A landscape with many valleys, sampled at points; each row gives a point and its height.
From any point a ball takes the steepest step (drop divided by distance) to one of its 2 nearest points. It stops when none of these is lower. Distance is the straight distance between rows; heights are no part of it.
<1904> h=502: 83	99	70	104	58	189	61	119	122	119	70	116	106	60	93	94	92	105	54	98	78	92	87	151	107	93
<1146> h=328: 80	110	100	122	83	118	55	109	77	123	99	123	85	91	112	115	113	97	98	122	63	61	97	159	90	113
<938> h=334: 117	58	107	104	96	89	146	127	110	73	106	88	127	60	95	113	81	100	98	94	157	129	117	58	146	76
<2103> h=190: 97	92	106	141	85	53	95	107	77	93	75	85	83	55	119	117	102	77	148	118	117	60	127	122	112	93
<2063> h=523: 69	90	69	101	87	153	49	118	115	102	59	100	114	36	99	84	106	83	106	101	97	85	106	152	101	134
<1294> h=300: 77	104	43	120	100	164	50	119	125	104	130	117	104	58	110	104	102	83	78	111	107	119	108	100	80	123
<587> h=412: 123	98	118	58	113	86	129	89	110	100	112	91	79	168	118	105	135	124	82	90	75	128	81	86	101	96
<1808> h=230: 129	113	102	153	107	99	105	127	58	80	111	99	117	78	111	127	77	43	164	149	161	103	110	68	98	105
<186> h=663: 79	70	87	60	99	104	134	109	81	110	92	70	84	81	108	81	108	111	112	83	98	90	91	129	87	112
<960> h=389: 115	139	100	121	126	88	91	91	116	101	138	113	102	143	95	106	105	89	91	113	89	126	104	90	80	105
<453> h=224: 108	72	115	90	92	66	113	81	69	111	97	75	81	82	125	107	93	100	155	122	130	87	44	84	107	143
<1379> h=379: 119	67	121	83	93	65	127	84	112	88	79	80	122	84	75	107	79	114	127	80	136	126	95	67	130	102
<217> h=271: 101	96	97	124	100	100	98	138	109	76	131	121	121	94	91	84	63	84	88	95	123	114	138	106	111	70
<156> h=156: 97	98	113	59	124	144	28	112	126	89	49	131	128	106	86	55	98	99	90	78	85	121	89	113	86	151
<1907> h=221: 124	71	117	107	72	96	111	137	90	84	89	101	106	49	103	116	79	75	137	109	129	93	118	112	136	88
<848> h=236: 88	115	129	82	116	63	108	66	65	106	73	83	73	119	106	77	118	102	124	75	47	58	104	142	84	105
<2284> h=164: 119	137	133	140	103	71	87	72	74	105	114	121	98	141	98	122	90	87	89	119	75	88	113	111	87	80
<1781> h=654: 84	66	77	57	89	115	132	111	106	100	88	72	108	57	93	73	109	124	104	62	113	101	96	107	106	86
<1078> h=212: 71	90	117	94	84	123	84	133	112	93	85	92	116	61	83	61	88	85	97	76	84	76	134	161	96	79
<1169> h=635: 77	89	61	116	108	75	143	65	122	114	76	73	99	75	86	104	124	140	101	78	106	89	118	68	113	92
<1005> h=299: 98	96	128	96	127	39	133	72	112	75	102	67	125	126	86	93	90	101	117	108	132	133	85	34	127	119
<755> h=207: 104	99	104	167	96	51	80	102	67	85	99	92	90	64	121	132	93	52	159	140	129	76	113	92	98	105
<2130> h=252: 119	136	92	119	104	173	49	109	118	118	112	139	130	97	75	107	79	93	62	115	104	130	106	104	79	101
<2003> h=691: 61	97	97	54	126	75	138	79	73	109	93	55	79	117	110	72	141	118	107	86	60	72	98	105	67	110
<1219> h=295: 99	116	124	148	65	110	86	136	105	77	101	114	137	86	70	91	38	97	46	126	108	89	143	108	99	11
<911> h=434: 116	90	91	74	80	146	71	90	112	120	69	130	102	100	99	114	111	115	97	91	88	110	75	117	106	123
<497> h=377: 114	102	115	57	123	79	103	66	118	99	103	75	79	154	111	100	115	101	115	104	85	127	46	46	91	143
<111> h=274: 131	93	148	139	64	65	139	133	64	85	105	137	100	114	101	119	89	102	97	149	111	48	130	113	116	35
<467> h=137: 70	90	63	84	109	149	82	131	120	95	161	117	102	105	125	88	104	79	81	110	105	124	92	110	85	132
<914> h=175: 118	87	117	51	115	123	51	95	117	83	55	112	127	102	92	75	88	90	114	82	107	127	73	105	91	145
<1583> h=288: 109	126	109	137	104	38	99	49	92	103	83	93	89	119	98	113	109	105	109	93	74	76	104	88	104	89
<24> h=431: 81	104	90	118	62	139	105	112	95	121	82	94	94	67	93	97	110	109	92	98	78	51	104	152	100	66
<36> h=369: 109	68	127	70	100	44	121	72	93	98	51	50	100	92	97	70	88	109	146	58	125	91	86	84	125	132
<104> h=450: 74	106	115	60	133	57	127	103	95	83	128	62	98	146	122	53	130	109	94	78	67	99	107	102	79	110
<603> h=391: 126	118	52	123	92	177	89	111	116	106	127	129	111	86	86	131	83	93	64	97	128	146	111	60	91	103
<1250> h=339: 128	88	109	102	84	82	80	69	91	110	37	97	92	65	85	125	87	107	149	93	101	84	93	108	120	112
<1013> h=276: 117	100	58	98	117	111	75	60	135	109	93	109	102	93	79	107	90	106	113	104	114	135	72	34	77	134
<1117> h=321: 108	89	58	101	81	137	138	114	128	103	129	120	95	93	105	124	103	128	58	82	114	130	103	80	124	82
<2126> h=629: 132	75	128	89	54	116	142	111	100	111	78	115	93	96	86	124	97	136	77	80	108	97	112	123	137	40
<78> h=554: 65	65	107	17	130	133	77	108	98	92	85	93	85	120	130	80	130	115	122	96	97	105	25	88	67	159
<684> h=172: 67	102	118	105	102	62	115	119	91	85	96	93	113	80	95	66	95	89	104	82	89	72	132	125	104	81
<318> h=231: 80	83	123	68	132	49	125	78	121	69	78	61	126	107	81	47	101	105	114	61	120	124	105	61	130	111
<1760> h=466: 84	113	121	100	120	72	104	121	91	84	148	104	89	150	125	93	114	89	85	108	71	98	107	118	89	90
<2200> h=244: 115	85	120	114	90	72	135	116	71	107	132	118	83	120	117	133	104	101	107	131	108	80	94	106	120	77
<1888> h=395: 107	88	96	44	121	83	115	81	121	97	115	81	65	176	115	93	141	126	94	102	83	119	57	61	84	124
<140> h=493: 98	124	138	105	117	69	80	97	138	72	100	94	124	149	72	51	93	102	53	53	68	116	141	95	84	71
<1173> h=546: 67	85	75	40	131	151	61	98	114	103	71	118	94	113	123	96	131	119	110	98	90	98	37	81	69	148
<749> h=367: 129	81	152	53	104	68	97	77	81	100	59	90	94	117	99	93	90	105	133	82	114	118	74	93	111	124
<809> h=145: 99	137	135	124	96	57	79	73	85	110	109	106	75	142	111	107	116	102	75	107	44	73	111	118	86	91
<870> h=346: 58	105	64	114	132	78	114	127	114	84	176	97	96	128	109	98	97	74	86	121	108	120	109	71	93	107
<345> h=127: 66	112	78	115	87	92	129	80	107	115	99	86	80	92	91	94	125	133	83	85	69	60	118	109	86	71
<1748> h=384: 132	79	133	61	91	75	114	85	84	122	90	104	81	121	122	120	101	111	130	101	113	117	61	90	116	119
<2158> h=191: 81	102	119	90	80	89	103	101	91	96	73	84	102	70	82	68	96	97	101	68	72	65	130	152	97	81
<177> h=601: 111	81	98	32	90	123	123	96	92	115	72	102	81	99	113	98	119	143	98	76	89	93	77	121	102	113
<727> h=123: 87	122	116	119	93	79	86	80	79	122	93	100	64	124	115	118	125	119	94	102	46	53	97	145	93	93
<1885> h=282: 113	105	121	106	116	40	96	69	72	96	90	83	88	119	110	104	83	74	145	109	97	92	84	73	106	138
<535> h=678: 84	86	110	53	108	65	119	65	68	109	72	54	73	97	108	92	110	108	145	94	96	75	76	101	87	134
<1948> h=317: 127	113	151	110	90	67	87	101	82	91	80	112	107	104	98	102	76	80	121	101	86	84	129	132	110	85
<967> h=331: 140	127	120	135	99	59	143	59	75	113	105	121	84	140	107	151	117	133	85	124	87	93	95	84	129	65
<1288> h=93: 77	61	40	85	74	136	112	104	121	110	89	69	78	33	112	105	111	114	120	86	121	104	72	67	97	124
<98> h=628: 66	104	63	110	104	72	106	55	121	113	65	79	98	74	79	84	126	125	100	77	77	85	119	82	87	99
<1463> h=198: 117	81	122	39	124	99	60	70	117	84	58	95	120	114	81	64	83	90	139	74	111	142	74	61	84	145
<1852> h=307: 135	109	154	111	94	58	110	102	82	82	92	112	99	134	98	105	92	98	99	93	98	76	123	114	123	60
<2029> h=375: 84	140	101	138	142	62	117	95	108	82	157	107	109	156	96	101	103	81	90	120	102	125	107	71	93	81
<347> h=417: 79	105	94	124	45	141	74	124	123	120	81	98	102	63	82	97	79	104	64	99	80	69	120	150	102	65
<2023> h=646: 117	102	113	143	55	123	82	103	100	118	60	117	97	49	78	121	83	88	101	99	95	71	117	139	119	71
<695> h=219: 120	115	105	160	108	94	74	123	56	100	106	102	105	78	107	130	88	50	149	152	135	95	105	108	97	110
<665> h=326: 71	99	67	115	130	49	102	58	138	89	109	67	105	83	84	78	94	103	115	95	122	114	93	35	92	131
<579> h=280: 111	95	140	98	120	84	59	102	72	101	84	92	110	100	116	93	81	62	138	108	95	101	88	115	108	145
<260> h=132: 91	96	100	65	115	157	48	124	143	80	93	128	132	107	89	55	89	92	67	69	90	137	104	119	84	129
<2089> h=277: 104	116	63	124	112	174	47	123	105	110	115	132	125	69	89	111	86	76	82	117	116	123	109	95	87	134
<1244> h=200: 106	139	114	146	108	113	74	122	88	88	134	126	115	121	85	109	71	73	85	124	105	110	112	104	81	68
<292> h=327: 64	119	60	161	115	71	111	123	79	67	175	113	100	116	120	113	98	56	94	156	119	88	121	74	98	71
<490> h=333: 103	106	142	107	81	58	98	89	74	100	66	94	80	98	105	95	89	91	133	92	68	54	114	154	113	94
<2268> h=241: 84	84	99	121	88	78	144	108	114	83	110	98	105	91	95	98	113	128	64	93	110	83	127	93	125	52
<760> h=270: 126	84	70	88	83	149	89	105	113	100	91	112	107	60	99	108	85	102	103	87	121	136	104	93	123	104
<771> h=322: 65	92	28	114	104	157	37	105	127	105	89	118	105	58	122	113	110	84	104	129	103	108	95	92	71	151
<866> h=272: 101	124	106	129	111	67	70	60	89	109	74	99	89	99	89	102	101	94	115	92	65	79	104	112	90	112
<875> h=293: 101	81	123	64	106	90	76	107	81	103	73	91	103	86	114	85	79	86	142	101	117	107	73	108	108	151
<2076> h=192: 120	64	105	94	74	139	98	141	101	96	98	102	104	40	121	120	75	88	127	110	142	110	101	108	137	116
<867> h=248: 103	86	122	117	83	122	89	155	110	76	120	110	124	77	99	73	52	69	79	98	111	100	131	133	112	57
<1493> h=356: 117	67	104	110	87	71	144	97	104	87	102	74	125	66	97	121	81	107	120	104	163	130	96	43	127	105
<750> h=253: 133	125	138	125	123	71	130	121	68	68	115	114	130	131	93	120	70	65	134	133	143	108	106	80	103	79
<1794> h=310: 114	118	118	120	107	45	121	72	85	100	111	109	82	143	98	118	124	124	93	105	80	97	105	88	111	74
<1180> h=530: 66	100	84	85	112	126	47	116	115	98	80	103	120	71	97	70	88	78	115	103	95	94	103	140	84	149
<774> h=169: 76	73	37	76	71	156	132	124	118	103	81	62	91	28	120	96	128	109	106	73	110	91	103	97	108	101
<2212> h=111: 81	76	95	100	80	75	117	116	96	95	90	56	93	58	114	96	96	97	146	92	131	87	98	104	112	114
<1416> h=645: 93	78	78	77	83	99	145	89	110	110	81	81	95	78	89	103	122	136	94	69	110	95	106	94	118	86
<1756> h=249: 117	72	141	85	90	63	126	105	62	107	125	81	76	106	125	135	89	91	142	135	135	96	67	86	118	131
<1527> h=467: 70	116	110	77	142	56	86	74	98	85	89	67	94	119	101	54	106	73	122	68	66	87	102	103	79	146
<2355> h=303: 101	84	128	87	101	71	121	91	121	81	67	92	142	101	71	71	97	111	84	54	115	122	138	87	129	70
<615> h=261: 144	102	145	106	96	65	151	125	72	86	129	117	94	145	119	141	97	94	107	138	115	91	108	94	130	68
<243> h=285: 130	73	143	76	104	96	141	154	82	84	152	106	100	130	118	109	74	73	113	124	135	132	91	97	121	101
<1071> h=363: 119	119	112	80	125	86	83	61	89	110	107	96	77	144	106	114	90	82	130	117	91	133	49	62	90	157
<1170> h=638: 129	89	118	120	42	127	125	118	107	122	72	117	91	59	93	131	92	111	91	97	100	85	114	128	134	52
<133> h=378: 94	104	93	148	63	145	40	111	100	120	76	125	116	61	89	115	86	84	72	123	90	83	108	144	101	104
<2222> h=325: 116	111	134	130	63	94	138	147	81	76	124	139	120	125	105	121	79	117	46	146	118	79	132	86	122	13
<851> h=357: 117	98	53	94	93	160	101	112	132	93	124	122	109	90	98	110	85	106	45	80	107	134	110	66	106	84
<630> h=355: 122	103	116	104	81	107	77	60	83	134	50	115	92	80	89	127	101	126	117	99	80	73	88	124	111	95
<985> h=201: 104	93	86	77	113	123	90	106	118	107	137	113	98	140	114	98	116	117	78	96	80	134	81	92	88	115
<179> h=671: 66	73	79	71	96	89	127	79	89	111	93	56	70	77	107	94	123	124	127	95	107	76	84	92	86	116
<378> h=227: 95	73	68	90	64	151	107	123	117	105	85	97	91	40	101	96	104	105	94	81	120	100	106	109	125	92
<57> h=535: 68	110	91	74	133	122	40	112	117	102	101	118	117	108	105	77	108	86	101	102	86	104	88	116	70	160
<746> h=155: 87	56	105	93	90	56	143	95	99	79	84	42	111	50	92	81	100	100	134	77	135	89	114	91	111	93
<1157> h=279: 114	76	41	73	96	140	129	111	120	104	140	113	87	101	117	121	99	129	69	85	125	141	78	50	118	110
<1182> h=265: 81	82	132	74	136	46	135	102	120	65	114	67	140	126	91	68	91	102	100	87	127	137	106	56	135	104
<1680> h=572: 86	77	106	19	117	104	115	85	113	88	73	72	96	133	97	57	125	123	95	58	84	111	76	74	74	114
<167> h=485: 79	130	131	121	125	61	78	106	120	61	120	106	131	139	94	53	74	80	71	81	83	104	141	104	85	64
<1176> h=621: 61	111	44	113	122	67	119	46	112	122	93	81	69	104	89	87	141	127	96	93	73	72	105	77	85	113
<1065> h=305: 126	69	81	97	91	127	126	125	114	94	120	104	116	61	94	113	72	94	99	93	145	129	104	77	129	94
<2035> h=309: 81	109	53	95	102	157	52	92	122	113	81	126	85	91	93	101	117	115	72	106	67	94	79	115	80	123
<495> h=488: 110	88	145	65	95	103	95	145	96	88	121	95	104	131	113	70	103	91	86	82	80	115	108	146	115	93
<1771> h=619: 129	79	118	66	53	123	127	90	98	123	65	110	78	95	92	121	117	137	84	81	86	93	90	138	125	67
<2205> h=414: 133	110	121	95	99	86	134	121	98	98	160	105	82	173	122	125	114	110	63	112	91	121	91	97	101	77
<2236> h=440: 122	139	88	154	128	103	87	95	81	102	132	117	102	105	96	135	93	73	122	146	113	99	91	78	85	99
<566> h=319: 119	98	125	134	64	110	124	141	96	70	122	124	136	94	93	92	59	99	53	123	126	90	139	97	111	24
<1725> h=584: 63	85	37	127	97	104	125	113	146	88	127	78	115	51	97	80	109	107	79	78	119	105	133	74	104	88
<904> h=268: 123	70	131	94	105	77	138	144	60	98	147	102	90	111	126	129	77	76	127	140	139	107	79	93	127	118
<1742> h=446: 115	134	114	129	130	75	98	109	65	95	140	118	105	137	109	123	87	50	122	141	114	113	96	90	86	100
<1067> h=187: 79	70	73	120	82	89	142	129	86	109	129	82	61	75	142	138	113	101	117	129	126	69	105	101	118	86
<1305> h=484: 96	111	76	96	47	183	88	121	121	125	101	117	93	79	97	106	103	124	40	91	78	93	92	134	111	64
<1452> h=415: 132	144	63	145	112	167	84	110	102	117	133	124	125	91	82	129	92	88	96	116	140	145	99	71	79	105
<1982> h=371: 131	145	106	115	140	85	130	77	91	111	130	91	91	161	91	144	117	101	108	129	107	140	68	44	83	111
<1559> h=479: 93	90	126	65	105	93	128	142	96	85	145	80	93	143	121	65	130	94	76	82	73	100	111	148	90	83
<921> h=269: 117	121	134	103	123	58	79	77	67	93	94	105	90	130	111	109	85	69	135	107	74	94	90	119	97	133
<801> h=337: 105	109	124	138	83	86	58	104	66	113	85	115	99	82	114	115	95	74	110	127	79	60	102	146	101	102
<40> h=223: 116	89	104	65	117	93	77	62	113	108	70	98	103	103	84	87	95	112	128	83	110	120	68	65	93	135
<1341> h=610: 104	85	107	51	77	136	116	85	94	123	41	102	88	93	91	87	123	134	92	68	72	76	83	137	106	86
<1747> h=304: 121	128	58	135	117	99	85	66	125	114	108	115	106	93	70	114	95	100	95	99	114	133	102	50	74	110
<1887> h=537: 105	113	74	137	73	163	63	108	138	103	90	119	120	46	69	105	65	95	62	85	107	119	125	109	100	78
<892> h=313: 84	121	76	181	103	97	97	133	91	75	149	112	114	92	113	110	84	63	93	145	135	91	136	82	86	60
<275> h=697: 72	102	86	64	113	86	132	58	59	123	76	68	69	96	95	98	151	129	106	73	65	53	101	127	64	102
<1663> h=347: 126	142	108	171	95	152	48	103	83	123	88	121	126	65	81	128	77	80	105	133	115	99	115	121	87	103
<1077> h=153: 97	53	89	70	82	117	107	129	97	92	93	73	101	40	120	90	91	84	133	96	130	96	91	107	121	124
<862> h=439: 62	116	89	83	126	72	122	91	125	85	111	71	106	123	97	60	123	114	77	67	72	103	113	90	80	97
<1047> h=311: 75	117	88	130	73	137	65	108	100	136	116	120	82	97	108	114	105	113	58	124	62	70	98	142	87	84
<1572> h=385: 135	116	121	112	97	122	69	72	99	114	79	127	114	106	78	125	90	98	102	98	99	112	96	105	100	108
<433> h=170: 75	101	99	142	92	37	124	104	71	85	95	74	79	77	122	96	115	86	135	107	91	46	131	116	109	81
<415> h=344: 148	137	121	153	111	78	123	79	67	110	102	119	108	138	84	154	109	106	99	130	109	96	94	74	102	62
<1873> h=685: 86	82	126	30	122	80	145	69	65	109	84	55	73	115	113	81	130	113	126	82	79	80	71	98	69	124
<1942> h=239: 100	79	56	68	110	134	109	129	131	96	130	107	93	108	118	92	102	112	74	87	104	142	89	68	101	120
<1791> h=615: 69	100	41	88	116	106	110	66	125	116	99	99	74	101	98	91	132	134	88	85	75	87	93	73	73	115
<1900> h=429: 118	104	90	87	97	92	137	99	117	101	143	111	91	169	111	121	134	133	52	95	78	125	83	73	111	86
<1277> h=401: 142	121	114	111	119	95	149	116	76	102	160	112	101	167	113	146	112	93	82	138	114	123	84	70	111	70
<2199> h=478: 90	124	131	109	120	77	56	108	106	74	117	101	109	135	91	55	75	69	95	83	75	110	129	121	78	113
<1454> h=275: 86	80	121	81	94	74	150	111	117	84	90	88	125	101	86	73	111	130	73	64	105	98	127	109	128	60
<2316> h=154: 78	70	49	93	88	122	89	78	111	116	72	76	78	53	118	99	110	112	143	104	126	98	64	64	76	138
<1916> h=266: 134	102	154	103	114	57	151	133	60	68	126	114	129	141	109	121	81	83	114	132	132	113	113	75	122	62
<229> h=289: 111	112	150	124	77	64	123	113	70	103	104	128	92	119	109	116	86	105	90	121	80	57	118	125	108	44
<2073> h=329: 120	82	136	74	85	71	115	90	104	90	57	90	119	82	74	75	85	101	113	55	112	106	131	119	138	77
<1834> h=566: 63	113	40	154	74	114	94	95	139	102	108	84	99	50	104	104	112	107	76	97	102	84	133	89	81	67
<2154> h=348: 121	79	128	66	88	71	99	75	90	104	42	79	104	92	90	81	85	98	136	54	108	95	103	103	119	105
<1324> h=341: 99	100	136	134	65	78	89	117	69	100	62	97	90	74	110	109	100	74	129	113	87	39	122	166	115	82
<928> h=94: 80	101	73	74	111	162	56	145	122	82	134	124	116	99	103	77	84	89	68	87	97	132	108	122	95	129
<692> h=161: 60	114	82	133	115	62	130	80	111	99	119	97	98	107	100	109	127	133	71	105	81	77	113	95	95	58
<1247> h=464: 77	93	65	77	58	182	120	127	110	116	100	105	82	64	101	90	118	115	61	89	71	74	93	157	110	79
<1765> h=194: 96	76	86	99	100	91	90	73	97	109	83	78	80	71	111	107	98	104	146	107	117	105	53	67	95	156
<1636> h=294: 100	113	94	162	103	88	113	118	100	74	132	116	130	92	95	106	80	92	70	121	132	104	136	85	102	60
<1623> h=308: 112	111	138	133	72	89	129	131	83	94	121	120	91	143	114	119	91	117	56	129	82	67	128	112	109	18
<2214> h=396: 80	111	103	142	63	162	34	119	120	121	73	107	121	69	70	102	56	99	55	121	66	78	111	150	95	73
<261> h=496: 123	93	116	64	102	123	84	128	109	95	112	109	108	121	108	81	88	93	104	81	98	126	110	125	107	110
<49> h=332: 86	104	52	115	96	146	36	86	107	123	85	120	94	80	101	120	113	94	100	122	95	91	89	117	92	146
<1689> h=259: 148	84	152	111	68	65	134	131	68	91	86	122	103	87	94	120	86	95	115	120	120	71	130	108	128	58
<879> h=250: 127	95	81	73	105	134	60	64	114	110	61	120	104	95	82	111	95	106	109	98	116	130	79	59	88	138
<637> h=562: 82	81	101	26	136	112	89	84	106	85	74	74	87	123	116	55	121	106	125	75	92	106	48	78	66	142
<830> h=707: 102	111	102	75	94	89	112	43	100	115	50	85	87	116	83	75	124	140	87	56	66	79	114	110	93	89
<58> h=370: 150	107	132	106	70	131	81	79	95	120	52	129	103	93	79	132	94	109	99	102	89	91	93	134	115	84
<2047> h=220: 98	90	85	113	90	69	147	103	82	111	123	99	70	91	116	122	114	116	100	112	102	66	100	106	117	83
<180> h=324: 146	85	117	60	110	124	93	97	86	108	111	113	96	134	110	120	107	99	113	118	119	154	53	87	99	133
<1923> h=338: 138	108	143	65	115	107	91	101	69	107	106	104	94	139	110	119	85	84	137	127	124	127	49	101	100	146
<1312> h=214: 88	102	120	65	104	91	100	84	81	103	69	74	95	105	82	53	120	100	115	64	70	78	111	141	88	97
<1399> h=262: 90	113	89	64	87	168	75	116	118	126	105	139	83	123	117	100	130	133	42	99	51	95	81	142	78	85
<959> h=387: 122	116	102	116	131	64	157	92	86	103	147	103	95	156	100	149	114	105	96	137	119	129	73	45	113	88
<542> h=306: 144	80	124	65	105	123	117	136	90	95	135	111	108	139	113	123	84	91	94	111	130	154	75	89	105	109
<2122> h=445: 82	86	78	72	81	137	125	110	87	115	91	95	85	76	101	89	120	120	77	90	78	63	107	151	96	86
<1553> h=358: 146	150	115	140	127	95	115	78	75	114	114	109	107	134	83	133	109	85	112	120	119	124	93	53	87	92
<2224> h=463: 105	94	80	70	99	188	57	129	117	102	110	142	102	112	123	116	105	104	70	114	95	127	74	118	110	137
<1308> h=540: 75	100	72	67	131	140	44	92	116	108	77	125	90	111	113	89	123	97	108	108	72	91	63	109	72	160
<1350> h=240: 123	76	129	95	75	78	119	120	70	107	80	101	92	78	110	117	85	95	133	109	113	75	114	133	120	85
<1373> h=320: 127	84	120	115	94	48	98	60	77	108	57	77	87	71	94	117	82	94	159	102	122	84	95	85	113	127
<635> h=273: 90	112	131	120	61	106	96	151	115	81	98	109	124	89	80	74	49	96	57	95	85	88	144	136	104	40
<895> h=575: 58	104	50	153	91	80	113	97	135	82	100	74	113	50	96	97	127	109	93	88	120	92	138	86	99	75
<667> h=430: 121	122	68	151	109	122	88	100	94	114	130	120	103	86	100	128	85	79	100	124	124	122	108	89	84	99
<2241> h=182: 107	131	128	144	95	94	73	107	75	107	122	129	93	114	100	118	86	86	84	128	100	85	116	125	89	74
<2209> h=582: 94	66	102	39	108	93	141	90	105	95	95	72	93	122	109	71	132	136	102	68	103	116	83	84	103	102
<1115> h=515: 60	102	75	99	73	168	49	107	112	113	57	110	118	47	88	94	120	92	81	100	75	73	100	160	98	100
<828> h=452: 119	146	132	130	144	60	113	83	63	76	129	103	109	160	88	113	87	55	124	128	95	106	98	71	90	109
<108> h=336: 122	148	88	149	118	146	43	89	88	127	83	127	119	81	80	127	90	80	114	125	121	113	95	91	68	118
<1570> h=312: 96	65	131	37	105	113	74	107	89	93	94	89	103	106	110	71	85	93	139	99	125	123	44	85	97	167
<834> h=473: 84	124	111	80	137	80	53	96	118	83	95	98	114	125	100	45	95	79	113	67	60	107	111	111	75	140
<639> h=349: 122	100	134	68	112	91	75	76	75	112	85	95	82	127	125	120	97	89	145	122	113	111	30	81	99	165
<652> h=234: 109	98	104	75	94	154	88	126	114	110	131	132	84	137	115	102	115	119	55	103	72	116	89	127	95	98
<2090> h=472: 98	103	131	73	101	80	114	138	79	91	153	102	82	163	142	99	126	99	72	113	53	91	104	145	87	86
<668> h=302: 79	98	40	104	133	100	85	61	149	102	109	92	100	85	90	77	96	103	102	93	110	122	94	42	77	132
<388> h=330: 97	100	105	96	137	47	105	47	122	90	85	78	114	114	69	88	95	102	115	90	114	114	96	38	112	122
<1477> h=520: 108	102	91	94	78	151	71	121	139	87	96	126	121	74	75	83	73	94	54	73	105	130	123	109	108	83
<2101> h=199: 74	98	89	140	113	61	143	89	102	96	132	109	112	106	99	116	120	125	74	120	112	92	118	69	130	65
<1272> h=400: 126	86	93	73	90	92	119	66	92	117	92	99	77	97	102	132	114	125	108	98	109	109	77	88	108	116
<1578> h=148: 75	97	104	140	90	43	121	94	89	77	83	85	109	82	89	82	111	96	112	98	88	55	142	113	104	54
<44> h=335: 51	124	62	145	133	51	108	112	102	74	168	91	105	121	116	105	104	59	101	138	100	102	108	67	89	100
<1890> h=287: 83	126	67	99	82	163	51	95	128	139	106	129	82	101	95	102	112	122	48	113	56	92	85	129	81	96
<649> h=605: 82	106	31	97	109	111	112	81	142	104	124	107	91	109	99	98	121	138	58	91	91	121	101	59	89	103
<86> h=323: 114	144	64	137	132	125	63	70	105	120	106	115	105	93	76	121	101	87	113	120	104	126	86	68	71	130
<585> h=151: 76	67	69	104	84	89	120	129	83	113	116	68	77	53	130	109	106	92	141	126	123	72	108	117	102	113
<1851> h=506: 107	92	98	74	94	123	94	107	130	86	95	109	120	104	91	82	91	104	77	69	95	123	115	114	101	96
<859> h=362: 98	132	95	165	86	139	40	104	92	122	105	116	105	85	88	122	81	83	78	129	101	89	111	126	80	76
<2020> h=193: 70	72	101	76	109	52	138	85	108	84	75	60	121	69	81	60	99	119	114	67	124	101	109	80	114	101
<2221> h=416: 83	80	82	105	111	75	99	105	127	77	101	82	122	74	88	72	87	90	116	77	119	124	117	78	104	109
<549> h=171: 81	93	64	75	115	125	80	114	112	112	134	124	81	109	128	103	113	108	98	103	92	112	78	102	89	139
<1370> h=592: 123	68	119	26	90	111	122	91	104	119	63	89	88	124	99	93	121	134	108	69	97	123	76	93	111	96
<1360> h=428: 61	91	80	87	121	75	130	113	123	82	111	80	108	93	87	55	102	98	97	69	93	110	119	103	105	99
<1561> h=594: 63	93	25	89	112	99	121	94	151	95	126	85	106	81	96	72	116	114	71	76	106	114	115	57	93	102
<1685> h=255: 105	105	125	99	110	71	90	76	83	114	71	98	78	124	115	96	110	93	118	89	68	81	91	117	94	123
<1138> h=96: 83	131	90	128	87	85	106	68	95	132	93	97	67	107	92	115	127	130	71	100	53	57	102	119	81	81
<1203> h=361: 79	114	99	120	121	69	118	121	116	77	149	105	123	125	108	92	92	83	80	104	110	123	117	77	101	87
<2351> h=459: 77	126	120	84	113	69	108	103	96	83	127	79	78	161	115	69	128	105	78	85	52	80	106	126	72	89
<286> h=225: 121	134	104	135	109	166	77	123	93	113	132	136	120	119	79	122	76	86	76	121	117	122	116	104	88	75
<1322> h=460: 63	122	111	90	137	36	120	81	93	73	104	75	90	137	107	59	111	95	113	79	64	83	119	109	95	114
<604> h=301: 88	89	103	123	106	39	112	59	78	102	86	66	87	83	109	114	93	94	149	106	122	90	89	74	111	123
<200> h=232: 70	89	118	104	89	119	87	157	107	66	113	98	125	66	97	64	68	59	98	92	97	79	133	159	107	74
<995> h=242: 132	121	128	138	121	63	114	105	57	82	111	93	117	97	89	119	70	56	163	134	140	110	99	68	96	102
<2356> h=553: 81	115	58	154	60	143	83	104	144	118	99	101	102	46	82	108	81	101	56	87	99	99	135	89	95	57
<1490> h=702: 78	108	74	78	103	97	127	49	82	132	51	77	76	80	79	81	132	135	92	68	70	55	111	113	79	91
<1135> h=399: 106	83	103	95	108	79	94	87	106	87	81	80	119	80	84	80	69	85	134	89	144	127	97	66	109	125
<1035> h=418: 119	102	84	84	99	116	84	56	110	132	73	120	83	109	89	117	114	132	98	89	86	107	79	93	100	104
<1568> h=449: 112	94	89	83	76	186	61	110	110	114	76	136	106	102	105	117	117	108	66	115	94	98	66	139	113	120
<129> h=398: 125	120	104	106	114	112	74	90	114	112	109	127	103	116	85	106	96	103	82	92	85	118	110	93	85	98

Where does a ball stop that starts at each point below?
<960>: <1578>
<1170>: <928>
<1115>: <928>

Call two points neighbours if one is among the 2 nearest of the other. Go from one point of each pair to the other, from neighbour to neighbour, staying as low as possible. Name the highest point that can't be avoided.
<2212> and <1578>: <1916>
<2212> and <1288>: <1900>
<1138> and <928>: <49>
